Points, in no order, along strands that fork and pass close to each other.
Points whose rows are less than 38.9 apart are linked; no others are. Some points are linked to none.
K_313: [  8   1  31 -10  -2  23   2  -9   5 -17   8   4  -2  -9 -25  -6 -13   2
 -25  -5  15]
K_893: [ -7  -9   0 -10 -16   8  -5  -6 -20  19  -3  -6  -6  19  -9  -1  18  -1
   0  -3   9]
K_487: [-15  10   1   5  -7  13  13   3  -1 -16   0  -4  -6  -2 -21   4   7   4
  -4  17  -7]
K_273: [  5 -20  -4  -4  -9 -16  12   2 -12  10 -13  18  -5  -8   5  27   9  -4
  -2   0  -2]
K_829: [-11   5  12   5   1  23   9  -4  16  -8  12 -15   6  -5   6  -3 -25  16
   2  10 -14]
K_169: [  7  -1 -22  -2   6  -7 -11  -6  -5  11 -16  13  -3  -8   7  13   7   7
  10  11   3]
K_759: [  6  -4   7 -13   3  26   3  -4   6  -2   1 -20  -5  -3  -7   7 -15   4
  -1 -10 -20]
K_360: [  0   7  -2  -6 -11 -11   2   2  -8  -4  17 -15  13  14 -20   6  21  -4
   2   4   0]
K_788: [  8 -24 -16   4  10 -34   1   1  19  -3  -7   8   9  -2  19   0 -14 -30
   8  -2  15]
K_881: [ -6   1  -7  -6  -2  -5 -14 -13   0 -15   8  29   2  -4  18   9 -22  13
   4   6 -12]
K_306: [ -4  13  10  -1   3  11  -1  12  11  -7  15 -20 -13   6  -6  -9   9  11
  -9  -5  -3]
K_778: [ -9  10 -12  11  -6 -10  -3   9  18 -24  -7   4  19  -4  -6  -2  -2   2
  11  16 -12]
K_110: [ -1   0 -17  -3   0  -3  -5  -1  -4  23 -19  -3   2  -3  -1  -3  18   0
   4   7   3]
K_515: [ -1 -11  -3 -20  -5  16  -7 -14 -20  18 -10   4 -16   2  -4  -4   7  -2
  -6   7   6]
K_276: [ -3  -1 -20   4  12   1 -10  -3  -6   9 -17  29  -4  -3  10   9 -20 -10
   5  -3   2]
K_539: [  0  11   2  11  -3  -2   4   3   9  -6   3 -11   6  -6   9  -7   3   8
  -2  19  -9]
K_801: [ -6   6  -4 -14   0  11   3 -19 -10   3   3  17  -6  -5  19   0 -27  -4
  -1   2 -16]
K_658: [  0   7 -26   5  22   0  -8   6  13   6  -7  -1  -3  -1   3   2   1 -24
   2  14  -5]
K_624: [  2   7  -8  -2  -2 -28  11   9  -8  -2 -14  11   0  -1   3   1   9   1
   3  -3 -19]
K_218: [ 14  -9 -13  -1  16 -35   0  -4  18  -4 -11  10  19  -4   8  12   1 -23
   1   1   1]
K_602: [  9 -10  20   5   8  20  12   5  13  -9  25  -7 -20   1 -14   0 -10  30
  -9 -16   6]
K_686: [  0  -7 -12  -4  10 -31   8   7  11   4  -2   7  12   4  -4  11  11 -20
  -7  10 -11]
K_813: [  1   1   4   9  -5  -4   6  -3 -10  -8  -5  20  -9  -9   9  12  -8   8
  -2  20 -14]
K_334: [ 14 -12 -13   1  11 -30  12  12  -1 -10 -17  19  16  -3   7   2  -9  -4
  16  -9  -8]
K_916: [  2  -3  16  -6   2  21  11   4   1  -9  34 -18 -21  19 -18   2  -8  22
  -5 -17  -4]
K_845: [  7   1  -4  -3   0  -8 -11   0   1  11 -17 -13  18  -8   4  -6  19  -6
  11  -5   4]
K_590: [-10   1   7  -6 -19  12   9  -1 -15 -15  11   0 -11  13 -23   1   5  11
  -3  20  -8]
K_691: [-10   5   1   2  -5  16 -14 -11  -6 -11 -11   0   7 -11  12  -3  -6   4
   9   7 -16]
K_621: [ -1 -10  20 -11 -17  12  -7 -19 -22   6   5  -8  -2  22  -9   5  12   1
  -5  -2  17]
K_629: [-10  -6  19 -10 -27   9   9  -8 -13 -11  11  -1   1  15 -28   1   8   6
 -14   9  12]
K_844: [  8  11  19  14  11  -2   1   7  15  -7  20  -1  -8 -12   9 -13  -1  14
  -5 -11  14]
K_5: [ -1  -7   4   3  -5 -23  22  11  15  -8   2 -16  31   4 -20  -6  13   3
   7   5  -3]
K_240: [  2 -13  -3  -9   6 -26  15  12  14  -1  -1   2  26   5 -14   9  14  -5
   8   6 -15]
K_763: [ -3   9  -1 -16  -8  -3  -8  -5  -8   5 -13   8  -4  -3   5   2  12   7
  -7  -1 -14]
K_29: [ 10   6  22  12  13  -8  -7   3   1   1  17   1   1  -3  -1  -5  16  19
  -6 -17  19]
K_468: [  0 -12 -31  13  12 -16 -18  -2  21  17 -18  14   0  -8   9  -1  -4  -7
  10  16  10]
K_414: [ -5  -8 -18   0  -5  -9  -7   4  13  24  -4 -18   4   4 -17 -18  19 -16
   9   8  20]
K_183: [  9  -2  -7   4  -8 -29   3   8   9 -20  -3  19  17  -9   3  22  -4   9
   6   7  -4]
K_155: [  8  -6 -16  10  24 -23 -13   1  15  -5  -7   6   6  -1   8   1  -5 -21
   4  13  -5]
K_863: [  1  -8 -13  -8  -1 -15 -14  -6   5  21   8 -24  -2  26  -5 -15  22 -14
   8   1  18]
K_663: [ -1   8  13   6   2  24   1  -2  -4  -5   1  -7 -10 -14  10  -8 -19   3
   0 -20   4]
K_365: [  4  -2   6   5   0  17 -12  -1 -14   9  21 -15  -8  18  -3   0  19  -7
   3 -13  26]
K_49: [ -1  12  13  15   5   9  -3   4 -10  -4   1  -7  -2  -8   3  -8   3  -7
  -3 -20  10]
K_569: [ -9   4 -18  -8  -2   2  -4  -7  -7   8  16  14   0  -5  28  -7 -16  -2
  13   7  -6]
K_143: [  0   8  25 -14 -16   8   4 -15 -11   2  -3   1   7 -16  -6   4  -5  -4
 -17   7   2]
K_673: [  4   0 -16   6   9 -18 -16  -9   3  -9  13  25  12   2  15  12 -17   3
  11   8  -2]
K_94: [  8 -18 -27  15  11 -27  -2   8  22  17 -20   8  -8  -5  -9   0  -4 -11
   5  15  24]
K_193: [  6  -6 -15   2  11 -18  -5   7  -4   5 -16  24   1   0   8  18 -13   3
   3 -15  11]
K_879: [  2  14 -20  -4  10  10  -7  14  14   9  -5 -14 -10  -3   6  -9   2 -18
   7   0  -8]
K_138: [ -6   4  -4  -8  -3 -14 -10  -7   0   2  -8  20   5  -5  19   2  -4  11
  -1   0 -16]
K_838: [ -2  -1  25 -13 -29   1  13  -6  -7 -13  -4   0   8  -5 -20  -1   2   6
 -17   2   8]
K_80: [ -5  10  -8  11  -3  -7  13   1   7 -13   1  12  -1  -9  12  -6 -12  17
   5  17 -14]
K_433: [ -3  10 -10  -3   3 -15   3   8  -5   3   0  -6  14   7  -9   4  16 -14
  -3   4  -6]
K_24: [  2   4 -18  12   8  -8  -6   0  -3  -1 -16   6   7  -6  13 -17  -2 -12
  14   4 -12]
K_454: [  1   9  34  -2 -11  18   8 -17   0 -10   1   4   9 -14  -5  -3 -17  -1
 -16   3  15]
K_936: [ -9   6  21   8   2  31   7   2   2 -20   6 -10  -8  -2 -20 -10 -10  10
  -9  -5   3]
K_440: [  4  -2  -4  11  -6 -12   9   4  -9  -5  -2  19  -9  -8   8  26  -5  -9
  -8   5   0]
K_860: [  6   3   3 -21  -4   9  -2 -11  -7  -2 -13  18 -19  -7   9   5 -18  -7
  -8  12 -12]
K_713: [ -8   9   1  15   0   8   8   3  -6   9  -5 -11   9  -9   7  -5   2 -21
  -1  -6   3]
K_842: [ -4   2 -14  -3   2  24 -18 -13   4   2 -12   3  -5 -13  20   1 -14  -1
  12   3 -16]
K_767: [ -6   8   6 -15   4  27  -8   1   0  -1   5 -16 -15   6  -4   3   6   4
  -8  -8 -13]
K_436: [  8 -15 -24  12  10 -29 -14  -2  16  -5   3  15   0   3  26   5 -18 -15
   5  -2  15]
K_906: [  3  -6   6 -12  -7  -8  -8  10   0  -1  -8 -18  26  -1  -3  -4  22   5
   9 -16  -3]
K_712: [-14  11  17  17  -1  18   8  -1   0 -10   2  -5   8  -4  -3 -11 -13  13
  -4   4  -4]
K_710: [ 16   2  16   6  14  11   5   9  20   1  21 -15 -15  -7   4  -5  -4  26
  -1 -14   3]
K_135: [ -5  11   9  -9  -9  -7 -12   0   3  -1 -10  -4  13   2   3  -5  14  16
  -2 -10  -8]
K_720: [  7 -14 -17  -4 -14 -18   4  14 -15  13  -7   9  -7   6  -2  23  23  -9
   2  -1   6]
K_761: [-12  -2  -7   3   1   9   3  -8 -11   9 -13  23   0  -7   4  14 -11 -17
   4   5  -4]
K_986: [ 14  -4  19 -11   8  31   2  -4   2  -3   0 -13 -13 -11  -2  -1 -23   6
  -2 -24  -4]
K_132: [-19  16  -7  17 -12   5  11   6  13 -22  -8  -8  10  -4 -16  -3   3  11
   4  10  -4]
K_27: [  6 -19 -29   8  16 -17  -7  12  14  12  -3   9 -12  10 -11  10   9 -18
   1  17  25]
K_586: [ -4   9  15  10 -12 -13  12  14   2  -8   0 -13   2  -4   0 -19   5  12
  -5 -13   3]
K_874: [  1  -4  15   2  13  33  -5  -6  -9  14   1  -6 -18  -4  -7   0  -1  -6
 -10 -18  17]
K_271: [ -8  10 -12  -1   1   9   2  -6  11  11  18  -9   1  -2  29  -5 -23  -6
   9   3 -14]
K_10: [ -2  -1  10  12  -4 -12  11   4   3  -5  10 -17  19  -2  -9  -8  17  13
   1  15   0]
K_596: [ 13 -12 -11   0   9 -28  11  18 -10  -9 -14  16   4   6  -7   9  10   1
   7  -5  -7]
K_951: [ -7  -5  25   6   1  19   7  -3 -11   4  -2  -1  -4  -3  -3  -8   2  -6
 -16 -16   9]
K_758: [  6   4  -4   3  -2 -10 -11  -8   0   8  23 -22   4  33   3 -14  21  -7
   9   3  10]
K_745: [ -1  17  -5  -4   8   5  -7  15  12  -4   8 -23  -9   7   6 -12   6  -7
  -4 -13 -11]
K_210: [  4 -19 -15   0   6 -33   0  13   2  -3 -15  26  15   1  23  12 -14  -1
   6 -19   1]
K_714: [  8 -17 -25  -1   0 -18   1  17   6  21 -10   9  -6   1  -7  15  14 -11
  -1   5  12]
K_805: [ -5  -7  23  -1   0  21   4  -4 -13  -7  22  -6 -17  27 -12  -7   2  17
 -10  -4   1]
K_202: [ -3   0   7   1  -2  17   6  -4 -25   6  18 -14 -19  20  -1 -11   8   7
   2  -2  -4]
K_782: [ -9   8  16  14   0   8   9   0 -11   2   5 -12  11   6 -11  -8   7  11
  -5   5   3]
K_961: [  0  -7  -4 -19 -14   4  -7  -7 -11   7 -23  18 -19  -3   0   5   4  -7
  -7   6  -3]
K_499: [ -3  -3  11  -6  -1  30 -11  -6 -15  18  12 -11 -20  19 -11   0   3  -7
   2 -15  19]
K_102: [  9  -9  20  -9  -6   6   1 -15 -24  17  -2  -9   7   2  -8   0  11   9
  -7 -11  21]
K_42: [-18   4 -12  11  -5   7  -1  -2 -10  18 -17   8   5  -6  15  -3  -7 -16
   5  -1  -4]
K_907: [  8  18  -4  -4   7  -8  -5   1   0   0  20 -25   7  20 -13  -7  18  -3
  -4  12   4]
K_905: [  6   2  -3  -8   7  30 -10  -5   6  -1  -3 -14  -2 -12  14   0 -19   0
  13  -8 -26]
K_368: [ -2  12   9  -1 -19 -17  19  10 -10  -6  -8   5  -1  -6  -2  -9   2  10
   3  -4  -6]
K_697: [  4  -2  22   1  12  29   0  -2  11 -21  12   7 -12  -7 -19  -2 -13   3
 -13 -15   5]
K_903: [  6   1  27  -3   2   5 -10  -8 -14   2   7  -2  -3   5  -1  -4   9  20
 -13 -15  16]
K_152: [ -9   8  -8   3  -4   9  15   0  23  -7  23  -7   0  -5  15  -5 -24   8
  11  12 -21]

Follow the links from the first point to the second, and from the first to the third. Name the last point that the two ways share.
K_845 / K_240 / K_143 | K_712
K_673 / K_436 / K_499 | K_218
K_745 / K_102 / K_468 | K_10
K_712 / K_863 / K_365 | K_686
K_767 / K_135 / K_838 | K_712
K_436 / K_365 / K_763 | K_218
K_842 / K_80 / K_454 | K_10
K_454 / K_586 / K_758 | K_686
K_499 / K_691 / K_152 | K_759

A fork is a point with three links, a tip a point with one. Leave the first point through the second and follow the links. Name the first fork or tip that comes.
K_893 / K_621 | K_202
K_805 / K_916 | K_961
K_778 / K_132 | K_712
K_10 / K_539 | K_468
K_468 / K_94 | K_10
K_713 / K_42 | K_586
K_586 / K_368 | K_49

A fork is a point with three links. Follow the links from the first point to the second and name the forks in between, in order.
K_673 / K_829 | K_763 K_961
K_273 / K_881 | K_10 K_712 K_961 K_763
K_874 / K_838 | K_49 K_759 K_218 K_686 K_10 K_712
K_515 / K_193 | K_961 K_712 K_10 K_686 K_218 K_759 K_49
